Points on a hilly landscape, in no order, each with its height.
A ball rolls from a point to the lowest of its 2 nearest points, and stops where none of them is lower. Distance is the straight distance between rows; heights are no part of it.
ziru: [-16   0  26  51  12   3   8 -12   5 -29 -31 -17  13  20   9 -38 -19  14
  62  11  -2  49  10  -4  63  56  34  48   6  44]  h=168
nomad: [-30   8 -37 -30  20  18 -29  18  50  35 -22 -20  22  -8  26 -44  -8  -6
  23  38 -17  31  35  -1  15  65 -17  76 -31  16]  h=19
bufel: [-14 -45 -13  18 -27 -32  18   2 -19  15 -17  -9  51 -30   9 -13   5  -6
   9 -19  47 -43 -26  47  -5 -80  35 -15 -18  23]  h=108
Ter: [-14  44  39 -10  -7  44  -7  -6 -19 -40 -29  31 -54  16   0  37  23  11
 -40  -9  -3   7 -16  21 -28   4 -21  53 -20  46]  h=274
giti: [  7  27   7 -11  16  -9  -1  20  -1 -64 -19  30  -9  46   9  40 -40  21
 -17  21 -45  -9  37  13 -30  51 -39 -21  17 -82]  h=608
sas: [-38  64 -21 -34   6  25   2  67  -3  18 -34   8 -64 -67 -24  46 -11  -8
 -26   3   0 -15  37  35 -26   0 -53  28 -24   7]  h=284
pebar: [-23 -47  20  -4  37  24  12 -20  11  18   7   8  66  50  50 -35 -54  -4
  29 -16 -61  12 -41 -24 -31  25  29  44   0  -3]  h=328
Mubap: [-17  24  20  -7   5  37 -12  37  -8 -20 -13  10 -63   3 -14  45  64  32
  14  19  15 -20  41   5  13  24 -43 -15   1  50]  h=380
zisi: [ -5   6  -8   4   8  13 -18  -6   1  68  42 -47  -6 -42 -53 -37  -6 -42
  -1   8  74  30  -3 -17  64 -24  17  27  -5  44]  h=317
muvig: [ -1   6 -32 -15  13 -28   3  30  39  11 -15 -29  13 -38   0 -17 -17   1
  40  34 -16  21  51 -14  11  44  -7   9  -2 -50]  h=314
dirit: [-11  69   3  -3  24  25  28 -15   7 -22 -24  10 -25 -36 -28  23 -72 -30
  -8  17 -18  51  19 -22  23  36  16  74  -3 -19]  h=696
madur: [-30   4  -9 -55  -8  25  -6  73  -8  37   7 -14 -50 -34 -43  59  40   1
 -36  -2  13 -37  20  35 -47 -39 -29 -27 -20  36]  h=243
vaz: [ 26 -31  23  -4  28 -19  19  17  21  22  41 -36  22  19 -20 -19 -17   8
  36  25 -25 -11  17 -44  11  38   9 -53  49 -59]  h=406
Roguf: [ -2 -36 -20 -35  19  26  -1  -3  -5  78  61 -17  47 -11 -37 -40 -26 -52
 -14   9  32  -1 -51  -6   4 -43  14  -5  -7  10]  h=206
nofan: [-30  37 -20 -22  28  14  26  17  24 -12 -28  17  15 -18   3  34 -91 -25
 -22  22 -55   9  25   7 -35  47  16  70 -18 -59]  h=259
Ditif: [ 13 -23  54  44   2 -14  21  16 -35  -5  36   3 -54 -24 -49  54   7  15
  -8  -9   4 -18   4  -7  39 -25  22 -65  50 -22]  h=81
favit: [  8  49 -12 -12  25  -6   3  28  -1 -34 -19  21 -37  -2 -10  49 -37  17
 -16  13 -30 -16  38  -5 -15  38 -51 -21  14 -78]  h=620
Noze: [-30 -30   8  24  26   3  12  33   5  43  -3 -54  72 -46  -7 -20 -56 -28
  64   9 -25  25  33  -7  28  12  51  37  26  13]  h=302
vatak: [  3  -4  29  -1  15  24  -7  19  -4  24  37 -23 -65 -11 -60  14  42   6
  -1   5  41   6  27 -18  65   8  -3 -32  18  34]  h=350
divit: [ 22 -10 -24 -56  15  32 -14  -8  30  73  63 -12  -1  23 -26 -55  18 -20
 -25   2  16   5 -24 -39   6  -1 -23  -9 -13   1]  h=312
lis: [  5 -37  36  25   1  -9  -1   2  -9 -45  -5  -1  -3  60  18   3  23  53
  34   4 -30  -7  19   9 -14  27  -1 -47   9  15]  h=287
gufut: [  8  34 -34 -31  -7  15  -8 -16  27  17  12 -13 -16 -15 -17 -19   9 -10
 -30  -2  14  19 -13  -8  -1   2   0  31 -25   7]  h=201
banid: [-21 -24 -29 -37 -18  13 -21  57  -5  51  26 -35 -18 -39 -29  23  61   0
 -27  -3  42 -26  10  27 -19 -60  -9 -39 -22  51]  h=220
fatu: [ -1  83  10 -20  33  35   4 -22   8 -38  -9  25 -44  37  -8  18 -55  -3
 -20  15 -24  31  28 -13  14  80 -36  45  -5 -22]  h=662
lol: [  7  30  15  -7  -9  28 -24  -7  15 -18 -13   7 -36  34  15 -10  50  26
  -4   9  16  21   6  -4  23  30 -32  23 -24  60]  h=412
Vek: [-37 -71   3   3  -5  -6  -8  26  -4  -3  -6  -8  49  13  40  32  22  33
 -10 -26 -46 -61 -31  53 -88 -49  18 -44   2  24]  h=221
zetil: [-41  11  15 -53  15  49 -18  46  18  -8  -4  17 -42  49  15  42   4  21
 -35  12 -32 -32  37  38 -40  47 -52  -5 -13  11]  h=178
Zazi: [ 22 -42  48  58  -9 -23  22 -45 -43 -28  33  11   1  21 -12  -1  17  13
   6 -28  66 -31 -32  -5  37 -54  24 -52  22  19]  h=130
gepi: [ 13 -32 -52  -4 -18 -54 -11  32  33   7 -15 -19  32  -9  42 -35  62  22
  59  25  21 -43  51  15  11  -6 -32 -82  -7   1]  h=87
vuza: [ 19  14 -35  19  -4 -48   7   0  13 -10  -7 -20   5 -39  -8 -14 -16  -7
  34  18   3  25  32 -17  34  21  -2  -8  11 -57]  h=354
ponur: [ 20  48 -20 -20 -25  17 -11 -52   2  19  -6   6 -14   0  20 -27   7 -22
 -47 -25  25  22 -50  -5 -15 -26  10  49 -35  28]  h=269
dosi: [ -2  40  19 -14  -4  42   7 -49  -1  -4   7  -5 -26   4 -41   5 -27 -20
 -43 -12  -4  49 -42 -14   5   6  31  75 -11  28]  h=267
Rubi: [-18 -21 -49 -34 -36   9 -15  37  -5  51  12 -26   8 -42 -17  -2  40 -25
 -40 -10  42 -30 -16  37 -31 -73  -6 -20 -38  42]  h=200
fugab: [  0 -34  24  33 -15 -11  13 -26  -3 -27 -30  28  30  45  43  -8   1  26
   7 -11 -22 -11 -36  23 -59 -27  20 -19 -23   3]  h=320
rulat: [  4 -31  -3  53 -17 -35  43 -42 -17 -16 -10   7  61 -18 -12 -17 -67 -26
   0 -33  27  -2 -53  17   2 -53  75  11  16 -31]  h=411
mula: [ -2  -5  -8  30  10 -10  -2   1  -4  44  22 -32 -26 -45 -31 -24  13 -12
  25  -2  80  15  24 -12  83  -7  11   3   6  30]  h=348
vidop: [ 26 -33  20  31   2 -21  29 -40  13 -17  -5  29  49  61  18 -34 -48  22
  21 -13 -22   1 -56 -23 -20   5  40 -34  17 -51]  h=224
reteb: [ 41  12 -42  30 -28 -55   3 -39  -8  -1  -3   3  13 -39  23 -25  13 -24
  13 -19  66 -19 -11  -2  36 -44   5 -24   5 -26]  h=362
ker: [  6  30 -37  -4  -2 -22  25   5  12 -19 -28   0  17 -60 -14  16 -47 -18
 -21   7 -22  20  -2  -2 -19  -1  29  38  -8 -61]  h=313
Foveg: [ -6  34  44  16  40  21  33   6 -17 -39   3  21 -60  13 -52  54 -38  14
  -8   6 -38   7   8 -16   1  33 -21 -20  33 -37]  h=463
bug: [ -9  -7 -54 -25   8 -35 -23  37  53  10 -16 -16  30 -21  48 -28  -3  18
  44  38 -34  -5  72  13  -9  61 -32   0 -13 -42]  h=266
Rofen: [ -7  58 -13 -44  22  29  18   8   7  42  18 -11 -31 -54 -67  29 -46 -40
 -37   9  -1  33   5 -30  19 -13   8  31  -1 -14]  h=30
mab: [-17  54 -13 -51   9  47   6  -4 -11  15   6   2 -32 -35 -59  41 -39 -36
 -70  -6  -7  20 -30   3 -32 -21   3  48 -15   4]  h=128
pemas: [ -1 -46  34  61  -2 -22  30 -35 -44   5  30  -8   6  -4 -37   3 -10   4
   7 -29  74 -33 -32  -1  30 -66  42 -28  15  15]  h=111
tiku: [-21 -32  48  19  13   7  18  14 -25   1  19 -26 -22 -14 -47  17  -4   2
   2 -12  10  17  -2   8  16  -7  42  -5  24  24]  h=119
foma: [ -3 -19  42  37 -18  -5   4   1 -20 -48 -30  23  -2  34  29   8  19  40
  11  -1 -20   0  -1  12 -31  -1   5  -7  -4  30]  h=300
ped: [ 16  18 -28   4  -7   3  14 -59   3  30  27  -8  28 -16 -26 -37 -40 -44
 -20 -33  44  25 -46 -17  26 -28  40  31  -1  -4]  h=393
sepe: [ 46  23 -40  55 -38 -49 -22 -20 -19 -21 -14  11 -15 -36  32  -8  61  -9
  39  14  23   7  55 -26  76  -5 -49 -32  11 -15]  h=173
vazo: [  3  18  26  21  29  -4  23  13  -6 -35  10   0 -46  -2 -38  42 -23  18
  22  17 -28   6  31 -32  42  31 -10 -34  39 -56]  h=450
kufi: [-34 -33 -12  34 -21 -20   7  11 -29  22 -23 -24  40 -68  -4  -8 -19 -28
   8 -14  54  -7 -12  51   4 -68  49  23 -18  34]  h=157
raram: [ 20 -11  50  86 -39 -34   7 -28 -73 -66 -27  54 -10 -32   5  48  33 -14
   0 -15 -17 -12   8   1   6 -30   5 -18  38  10]  h=144
gopa: [-21  64 -37 -39 -22 -13 -22  45  14 -16 -58  31 -19 -62  34  22  11 -23
 -26  18   3 -12  48  46 -35   9 -48  65 -47  -7]  h=340
nipu: [  4 -17 -14  51 -13 -41  40 -17 -13 -29 -24  -3  47 -35   4 -14 -63 -14
  14 -16  -1   7 -29  14   0 -25  60   4  16 -49]  h=370
vokot: [-41 -82  17  -9  30  15   1  -5 -17  29  26 -10  95  26  10 -16 -27 -15
  35 -29 -25 -18 -54  22 -19 -55  39  -7  27  39]  h=26
Vage: [ -6 -23  27   3  31  33  25 -18  15   8  24  -7  49  38  15 -36 -52 -14
  44  13 -59  28  -7 -43  -3  61  35  48  13 -10]  h=261
gome: [ 33 -31 -38  34 -44 -81  15  17 -12 -23 -30   7  46 -47  29  -3  23 -10
  22   2  39 -53  -1  20  -6 -63   1 -70   1 -39]  h=21
los: [ 13  22  26 -27  20  28   1 -11   1  19  45 -18 -58   5 -62   1  15  -4
 -20   0  29  22   1 -32  47  26  -3  -5  19  14]  h=333
torog: [ 30 -16 -10  39 -12 -49  26 -35   6 -41 -16  13  50  37  22 -42 -25  14
  42 -12  -1   1 -16 -16  18  -2  27 -43  15 -58]  h=239
vidu: [  6  71  15 -20  31  34  -4 -17   8 -29   1  19 -65  42 -26  16 -11  18
  -8  14 -13  25  31 -23  36  72 -52  14   8 -11]  h=652
madiv: [-10   5   9 -17   9   8  -4  37   6  -6  -5  -6 -34 -15 -14  26  32  25
  21  18  -1  -2  40   9   8  22 -17 -21   1   3]  h=369
sim: [-30  29 -29 -44 -10  13  -6  69  -2  20 -24  -7 -42 -65 -22  46  20  -2
 -30  -1   2 -27  29  35 -38 -26 -27   5 -26   8]  h=264
Detar: [ -4 -30  -8  24   6 -24  33  -3   9   1  -7 -14  48 -19  -8 -23 -49 -16
  23   0 -22  13  -7 -13  -5  14  52  11   6 -37]  h=318
fubig: [  6 -66   9  13   9 -13  39 -31   5   1  -1  16  80  34   8 -33 -62  -3
  30 -30 -25 -11 -62  -8 -17 -26  66 -17  18 -45]  h=158
sav: [  9 -33  -8 -15   0  -9  10  23   0  20  16 -27   5 -14 -28   7   1   0
 -13  -2  -3 -16  -5   0 -25 -13  15 -37   7 -23]  h=329
kizi: [ 10  46  21 -16  11  41  10 -51  -2   1  27 -11 -52  10 -54   7 -16 -19
 -36 -14   6  44 -26 -28  36  23  23  38   9  22]  h=301
lek: [ 43  39 -42 -28 -22 -12  -6 -62  -7  51  36 -25 -14 -35 -32 -17 -13 -41
 -45 -24  60   8 -47 -24  28 -23  22   1   4 -20]  h=326
pibik: [ 40  -3   2  53 -15 -47   8 -32  -4 -48  -1   4  10  34  20 -31   7  20
  57   1   5  18  17 -34  54  16 -16 -47  20 -37]  h=208
bak: [-29 -33  52  29  12  24  13   2 -21  -4  -7 -38   9   7 -27   3 -25   2
  28  -6 -11  22  -4   5  23  13  50  16  24  45]  h=146
Kesol: [ 13  11  -1  70 -30 -57  22 -42 -53 -14 -15   6  11 -83   8   6 -36 -34
  -2 -26  43   0 -29  15  27 -48  52  28  19 -27]  h=255
Pifi: [ 14  11   8 -50  20  37 -16 -11  44  34  37  -3 -19  62  -8 -33  22  16
  -8  14 -12  17   0 -41  17  58 -29  21 -15  12]  h=387
bav: [-35 -62  -3 -39  45  32 -13  13  -3  59  53 -18  87   5  13 -35 -14 -34
  37  -9 -17  -6 -51  -5  -9 -40   4   0  24  45]  h=80
lalur: [ 39  25   2   4   3   2 -26 -43  46 -11   7  23 -12  81  39 -49  31  33
  23  12   8  32  18 -30  21  38 -44 -12 -21  -4]  h=543
reze: [ 40   5 -60  25 -11 -70   7 -23  22   0   2 -16  25 -35   8 -30 -30 -17
  27  11  26   7   5 -37  57   2   7 -47  26 -91]  h=396
natu: [  8 -20  69  55  18  -1  32  -8 -47 -42  32   5 -55  12 -49  53   2  21
   4  -9  -6   1  -7 -13  43   0  25 -51  57 -18]  h=60
gari: [-30  -6  32 -10  18  43 -14 -21  14  -1   2  21  -8  58   7  -5 -16  14
 -25   4 -32  25 -35  -3 -28  22  14  61 -22  29]  h=227
mesot: [-52 -63   8 -27  39  39 -47  38  12  30  34 -20  48  23  11   4  28  13
   7 -22 -53 -20 -34  14 -55 -34 -15  -5  16  62]  h=253
kovum: [ 16  40 -41 -14 -24  -4   1 -64  10  30 -12   4  17 -22  16 -47 -12 -41
 -33 -30  36  19 -53   1   6 -38  29  48 -25   8]  h=330
gam: [-12 -12  -2 -39  12  10  -8  40  17  32  11 -34 -10 -20 -31   6  24   7
   2  11  -3  -5  20   4  -3   8  -3 -15  -3  12]  h=353
gebe: [ -8   9 -10 -33  41  14  19  12  34  -3  -2  12  34  11  22  -3 -75 -25
   5  34 -60  11  34 -21 -14  73  11  57 -12 -58]  h=186
vib: [  4  27 -47 -13  -8   4 -13   0  22  26  -3 -16  -2 -39  -6 -39  10 -23
  -5   4  35  28  11 -10  35   5   2  38 -28  23]  h=151
Kesud: [-32  -8   2  26  12   9  -8  12  24  23 -29 -36  31 -11   4 -45  -5 -11
  65  14   8  31  15   2  59  46  26  48  -8  63]  h=129
funi: [ 35  10 -13  44 -40 -61  11 -61 -45  -7   0   9  14 -51  11   4 -11 -27
 -15 -40  70 -28 -53   8  20 -66  38 -16  17 -17]  h=319
ruvo: [ 11 -41 -15  -5 -28 -22  10 -23   2  21  -9  24  44  11  24 -21  26 -10
  -9 -29  58 -48 -53  28 -18 -92  25 -25 -21  23]  h=155
Zedud: [-38  -3 -18  -6  13   7 -16  23  32  29 -25 -41  29 -27   7 -34  -5  -6
  52  23 -17  31  37   1  29  48   9  58 -17  33]  h=84
Popok: [ 52  62 -32  -3 -28 -40 -13 -46 -30 -28 -17  11 -26 -28  11  18  -8 -16
 -16  -2   4  18 -10 -20  19   3   1   4  16 -57]  h=192
vak: [-28 -23   5  26   8 -18  25  31   0  27 -17 -39  38 -60 -16   1 -63 -21
  33   8 -15  27  25   5  16  -3  61  25  11  -2]  h=256
pasif: [ 14 -28  68  33  19  -7  29 -20 -20 -33  33  -4 -20  30 -52  26 -30  16
   0 -10 -13   9 -30 -25  13   7  39 -35  45 -31]  h=85
dig: [ 11 -30  32  59 -31 -30  19   7 -51 -44  -6  17 -10 -24  11  27  48  16
   8   0  18 -22   9   8   4 -35   9 -49  25  19]  h=124
fot: [  6 -23  13  26  17 -27  12 -13  25 -26   3  -4  48  49  25 -38 -34  30
  73  22 -48  10  25 -24  11  65   7 -15  26 -36]  h=242
bugu: [ 28 -23   5 -22  23   9  22  -2  24  25  46 -22  21  20 -27 -30 -21  -3
  14   8 -18  -1 -10 -54  -2  40   7 -19  25 -53]  h=374
tireb: [ 25 -16   2 -48  30  35  -1  -1  33  67  62 -28   9  48  -9 -67  29   6
  23  11  -4   2  -2 -47  22  37 -31 -16  13   2]  h=352
ler: [  2  -3  53  85 -29 -30  23 -12 -73 -73 -39  29  -6 -39   6  29   1 -16
  11 -16 -15  10  -4  22  -3 -27  43  20  31   8]  h=164
pelu: [ 33  35 -51 -52 -10  11 -10 -38  28  48  42 -10 -14  -2 -29 -28   7 -24
 -48 -11  22  16 -32 -29   4  -3  -2   8 -22  -8]  h=254
gapof: [ 21  34  -2   9 -29   9 -29   7 -10 -17 -27  28 -44 -12  25   4  86  13
   1  13  38   9  28 -13  38  19 -49   5 -15  75]  h=399
votef: [-13  42 -68 -62  -4   4 -32  19  52  26 -19  14  -6 -20  47 -23   9  -9
 -32  31  -8   9  35  28 -23  28 -48  64 -48 -18]  h=423
gen: [ 22 -33  -4 -28   4  -3  -4   9  21   1  23   4   3  29 -14   6   2  25
 -26   3 -28 -25 -30  -8 -43   6  -1 -45   3 -39]  h=299
bup: [  5   4  32  72 -26 -30  31 -24 -59 -41 -33  19   9 -65   3  17 -24 -30
 -10 -28  11   8 -27  28  -2 -45  58  31  21  -3]  h=199
sebis: [ 23  65 -21   3 -10 -25  12 -24 -18 -33 -28  15 -20 -48  -8  33 -37 -23
  -7   6 -14  20  -1 -11   9   7   2  33  21 -64]  h=245
bezu: [ 53  30 -29  -5  -5 -37 -23 -30  18 -41  -3  18 -15  69  24   3  -7  27
   2  10 -23  24  36 -43  14  49 -51 -23  13 -91]  h=576
Giso: [  6 -22  36   7  28 -30  26  27   6  -5  19 -30 -11  -8 -30  14 -27  13
  44  20 -31   6  38 -31  30  35  13 -44  44 -50]  h=432
Gez: [ -7  90 -39 -31  -2   5 -15  41  -6 -12 -39  32 -52 -64  13  40  10 -16
 -29   6   6 -13  53  27 -16  16 -75  30 -20 -17]  h=311
gasaz: [  1  70 -51 -63 -10  -6 -23  12  33  -8 -32  36 -14 -21  41  13  -4 -20
 -61  12  -5  -3  17  38 -41  17 -48  58 -42 -34]  h=379
gefar: [  6  34   2   5   3  22 -18  33  -8  -2 -10  11 -68 -21 -20  35  89  19
  14  19  35   4  45  -8  48  21 -45 -11   7  59]  h=388
dad: [-23   5  38 -11  30  24  32  27 -12   6   4 -19 -17 -17 -60  45 -58 -13
 -15   5 -38  20   3 -11  -9   5  32  13  15 -17]  h=107
pekar: [ -21  -45   23    7  -31   -9   -1   25  -22  -17  -24   18   30   16
   48   26   35   23  -29  -13  -25  -56  -38   46 -100  -62    9  -22
  -30   35]  h=244
dip: [ 57  32 -27  11 -52 -56 -30 -29 -25 -17 -21  33 -14 -27  42  11  60 -16
 -11 -10  23 -23  10 -19   6 -24 -45 -36  -7   0]  h=114
dop: [-47 -53  20  -5  15  44 -37  25  -2  37  23 -31  33  31   0  -9  41   6
   8 -19  -6 -22 -28  28 -13 -31  11 -20   5  95]  h=271
famu: [-16  25  36 -35  37  36  21  35 -14  45  33 -15 -38 -23 -90  47 -55 -26
 -37   8 -21  16   4 -30   6 -10  11   0  17  -4]  h=50
Dami: [  22   58   -4  -12    9   17  -15   16  -20  -49   -9   42  -61   49
    5   41   23   21  -30    1  -14  -17   57   -3    2   40 -101  -33
   11  -42]  h=637
Mufim: [ 40  44 -54  32 -24 -41 -18 -29  -5 -20 -15   2 -14 -33  30 -33  43 -14
  44   7  36  25  39 -19  75  11 -31   5   6 -15]  h=149
sose: [ 29 -10   4  -9  -8  18   4 -40   7  17  39   6  -6  42  -8 -28  16   3
 -43 -29  15  -5 -55 -15 -16 -28  12 -24  -9   4]  h=226
sife: [-54  19  34 -25  28  56  -4  47  -6  -9 -12  -4 -46  15 -27  49 -14  14
 -16   7 -28 -13  27  29 -22  33 -22  18  -3  32]  h=163
tole: [ -9 -46 -24 -63  29  30  -9   8  -5  74  63  -7  64  16   1 -54 -18 -41
  21   5   4   3 -55 -23  -2 -36   0   0   3  17]  h=140
Beri: [ 21  46 -52   1 -18 -16 -15 -19  23  18 -15 -22 -17 -62  13 -46  30 -23
  20   4  52  35  27  -9  72  14 -11  28 -13  14]  h=93
Razi: [ 47   1 -33  18 -48 -62 -16   7 -16 -26 -35  28  19 -13  51 -12  64   0
  10  -1  24 -23  25  -9  -8 -32 -53 -59 -16  -2]  h=86
Zedeg: [-10 -21  -6  -6  -2 -19 -32  31  29 -17 -19   0  18  39  62  -6  29  51
  36  27 -32 -14  57  31 -25  42 -38 -17 -15   2]  h=210
Vovib: [-33 -58  21  -8  -8  32 -23  34 -16  34  31 -34  12  14 -14  20  55   9
  -9 -20  19 -41 -17  40 -26 -49  10 -51   0  87]  h=276
tigu: [-37 -49  18  15  22   9   2 -16  17  -6 -25  23  55  55  67 -23 -35  23
  28 -10 -70   6 -29  14 -51   8  23  35  -9   4]  h=371
Von: [-45   7  44 -15  29  35  18  34 -18  -9 -13 -10 -33  -8 -45  61 -37  12
  -8   0 -42  -2   8  24 -40  11  13   9  16   3]  h=143
Zim: [ -4  -5 -20 -39  16  21 -14   3   0  89  72 -28  16 -27 -62 -32 -13 -52
 -24  16  47  27 -21 -18  28 -29  10  13  -7  30]  h=268
godip: [ 27 -26  49  49 -11 -10  10 -49 -21 -27  14  20   0  55   8 -19  29  23
  16 -23  54 -11 -30 -11  37 -32  16 -57  11  46]  h=145
defi: [-28 -23  -2  50  -5 -20  24  14 -22   6 -25 -28  24 -69  -4 -11 -30 -15
  32  -6  20  22  16  31  27 -19  56  28   4  12]  h=207
fufop: [-62   0 -13 -70  23  38 -24  53  23  12  -6  15  -9  40  31  27  -5   3
 -44  10 -52 -30  26  48 -51  34 -36  30 -16   2]  h=194
suti: [  7 -36  21  17   8 -16   1  -4  14 -23   4 -11  23  53  19 -25  -6  38
  42   7 -34  -8   6 -13  -8  29   3 -47  16 -15]  h=272
girog: [-31  -7   2 -37   6   5 -37  50  30 -18  -9  17 -14  53  52  27  32  45
  -2  22 -29 -28  61  39 -38  49 -56 -21 -12  14]  h=193
Tige: [-44 -21  51  10  16  41  -8  18   3  -6 -11 -35   6  20 -15   8 -11   7
  23  -2 -36  19   0  12   6  35  37  45  13  53]  h=166
mezes: [-30 -45  38  39 -10   0  10 -23  -2 -26 -44  15  51  40  57 -11 -23  32
  22 -17 -49  -1 -38  37 -56 -18  45  17  -9  21]  h=344
zum: [-11  23  42 -14   5  39  -8 -19   8 -35 -13  37 -39  62  20  17   9  29
 -38  -1 -19  17 -15  13 -32  20 -12  42 -21  26]  h=257
gos: [ 52  36 -10  20 -17 -31 -25 -49  19 -31 -25  23   0  78  49 -28   9  30
  20   4  -6  37  42 -38  27  39 -46  -5  -4 -52]  h=559
dezu: [-11 -27   7 -17 -40  -1 -10  26  -4  -7 -12  25   0   6  35  23  49  15
 -55  -6  -9 -49 -27  33 -90 -47 -18 -12 -36  31]  h=265
zosi: [  6 -26  29  62 -13 -23  18   8 -48 -17  24   6 -39 -46 -21  45  18  10
   1  -8  31 -21  11   9  30 -40  24 -41  33  -6]  h=103
lop: [ 25  32 -76 -42 -13 -15 -32  -8  57  24  -9  18   2  -5  52 -47  17   4
 -16  16   6  11   6  -2 -17  20 -46  36 -51 -26]  h=468
maton: [-63 -48   8 -21  21  34 -35  22   4  14   4  -5  26  38  37   6   8  25
 -15  -9 -58 -15 -25  24 -60   0  -2  37  -7  41]  h=234
gil: [ 43 -26 -17 -12  -9 -10   1 -26  20  -2  22  17  16  42  -3 -19 -17   8
 -34 -17  -5 -20 -55 -23 -37 -14  11 -49   3 -47]  h=270
Vope: [ -9 -72  14  -5  21   4  20  -7  -8  30  23 -10  89  23   6 -18 -43 -13
  31 -24 -34 -19 -50  -2 -29 -28  48 -14  23 -11]  h=83
Sal: [ 21  18 -23   5  -4  -9 -26 -33  49   5 -19  33   7  60  62 -56  29  27
  19  16   9  16   5 -14 -10  12 -40  -7 -48  -7]  h=527
Farog: [ 20  48  13  -6  20  19  -8 -10  -2 -44  13  29 -65  42 -15  30  18  30
  -4  12  -8   2  35 -21  21  36 -56 -19  19 -20]  h=644
modip: [ -5 -13 -30  -4 -11 -44 -25  45  22 -26 -34   0  24  -2  58   2  21  36
  47  29 -34 -18  76  32 -28  39 -30 -13 -12 -30]  h=229
bub: [ 27  40 -53  -5 -29 -22 -36 -29  51   2 -32  31  10  27  79 -55  41  10
  14   9  26  11  22  -1  -8   4 -58  13 -55  -5]  h=508
Rap: [-27 -77  -3  -6 -15  -1   1  28 -19  23  14 -18  45  -7   1  22  14   6
 -20 -32 -10 -58 -37  53 -66 -73  32 -60   3  23]  h=198
dizu: [ 10 -10  16 -26  35  48  17  -2  14  30  47 -14  25  28 -26 -29 -36 -18
  12  30 -37  18  -2 -53   2  52  16  41   8 -22]  h=323
Rud: [ 49  45 -14  13 -36 -38 -18 -36 -39 -29 -12  20 -37 -35  21  24  45 -16
 -12  -2  11  -7   9 -20  24 -16 -24 -27  20 -16]  h=142
matip: [ 32  -7 -11  76 -25 -39  -2 -19 -17 -47 -14   4  -2   9  28 -26  36  10
  69  11   9  17  44 -25  86   2 -30 -42  23 -20]  h=195
saz: [-19   2 -19 -49  35  22  -2  18  41  31   0   4  20  14  19 -14 -41 -20
   8  37 -49  18  32 -20  -8  68 -11  68 -18 -23]  h=113
bivok: [-30  26  29 -20 -20  44   1  35 -32 -18 -22  20 -43 -28 -24  58  38  -7
 -47 -14  11 -15 -13  36 -43 -31 -13  35 -17  57]  h=294
tevo: [-49 -22  -9 -37   9  24 -21  31  13  -1 -15   5   6  16  30  24   2  20
 -31   4 -45 -18   1  43 -69   2  -5  37 -26  15]  h=214
Kab: [ -7  81   9 -23  34  38  23 -25   9  -9  -1   5 -40   5 -35  16 -65 -24
 -23   8 -18  36  14 -34  17  56  -7  61  -3 -23]  h=678
ranet: [ 49  14 -72  11 -33 -60  -4 -28  20   1   2 -12  19 -36  18 -34  11 -11
  22  -2  59 -24   0 -16  54 -22 -11 -56   8 -59]  h=389
lupa: [-15 -47 -18  -9 -39  -3  -5  26 -30  24   7 -10  25 -29 -13  15  26 -14
 -48 -20  25 -46 -40  48 -63 -87  16 -37 -24  34]  h=165
Nusu: [  0  52  27 -15 -16  35   0 -39 -42 -11  -3  11 -44 -24 -30  31  -8 -27
 -62 -32  14  26 -55   6 -13 -30  28  69 -13  47]  h=209
vot: [-26 -42  31 -12 -34  32  -8  35 -25   8  -3  -3 -12   4   5  42  76  21
 -27  -9  27 -43 -12  30 -45 -44   1 -34  -7  90]  h=286
misur: [ 10 -32 -14  34 -33 -45  20  15 -22 -10 -16  -5  27 -49  14  -2  17  -7
  -1 -14  42 -40  -4  34 -15 -58  21 -38  -7  -8]  h=67
paz: [-25  -5  27 -21 -23  34 -10  42 -19  -8 -14  10 -42   0  -5  52  78  18
 -40   1  16 -27  -7  26 -41 -21 -30  -7 -23  84]  h=295
Vira: [ 23   7  42  44   7 -10  32 -44 -24 -50  21   1 -14  14 -32  11 -40   1
  -5 -20 -11  32 -30 -31  27  12  41  -9  42 -32]  h=115
zor: [ 35 -32 -39  27 -36 -69   2  18  -3 -16 -23   0  34 -18  38 -12  46  12
  41   7  32 -41  24   8  11 -32 -26 -78  -2 -26]  h=56
bulop: [-13 -42  47  51   1  -2  24 -15 -44   5  26 -22   4 -17 -43  14 -27  -4
 -11 -28  45 -11 -32  23   0 -53  58 -10  20  21]  h=82
fasep: [ 19 -37   7  -4 -14  14   6 -40   2  29  32  17  13  50  -9 -26  27  -9
 -33 -31  44 -36 -68   9 -10 -77  19 -45 -17  26]  h=197
kelo: [-17 -13 -28 -25 -38  10 -20  25   6  24 -22   1   6 -13  34  -7  59  -2
 -38  -6  24 -26 -20  32 -53 -52 -14  -5 -50  60]  h=288
keli: [  5  42   2 -55   4  37   0 -29   2   1  20  11 -38  17 -34  29 -15  -7
 -78 -19  -5  -2 -47  -8 -43 -10  -4  27 -16 -11]  h=196
defu: [-39 -20  40 -10  37  49  -9   5  12  18   9 -17  12  47  -2  -4 -13   7
  11   9 -54  19 -12  -9 -12  48  16  61   8  45]  h=191
sivit: [ 11  70  -7   9  13  16 -12  29 -24 -36 -18  42 -66   7   7  64  -3   3
 -23   7 -23 -20  52   9 -16  31 -93 -31  18 -58]  h=631
Duzi: [ 40   6 -17 -14   4 -28 -22  -4  23 -39  -3  24   6  66  20   1 -16  34
 -12  23 -30   2  18 -16 -20  43 -38 -35   3 -83]  h=591
Pugol: [-11 -11  27  44  16  -5   7 -19  17 -34 -24  -8  30  39  30 -42 -30  28
  72  21 -39  44  24 -16  29  73  17  30  13  10]  h=202
pepiv: [  0  -8  -2  11   7  -2 -12  25   7  35  16 -34 -42 -32 -28 -13  47   6
  32  12  53  12  38 -13  73  13 -10 -28   4  35]  h=363
bege: [  5  11  22 -13  15  39 -23 -15  32   8   8   0 -31  51 -10 -34  33  14
   4   8   8  31 -11 -25  31  45 -13  28 -18  44]  h=408

Where does a ball stop that starts at each point below?
bivok | bulop
sav | gome
fugab | nomad
pepiv | vokot
bege | Beri
ker | gome
nipu | gome
Kesol | natu
vatak | Rofen

Call two points neighbours if one is among the 2 nearest of the other. Go from one point of each pair to the other, from neighbour to neighbour, staying as low as possible. Name the highest point that can't be avoided.
bulop, Rofen | paz
vokot, Beri | torog
vokot, natu | reze
gome, Vage | tigu
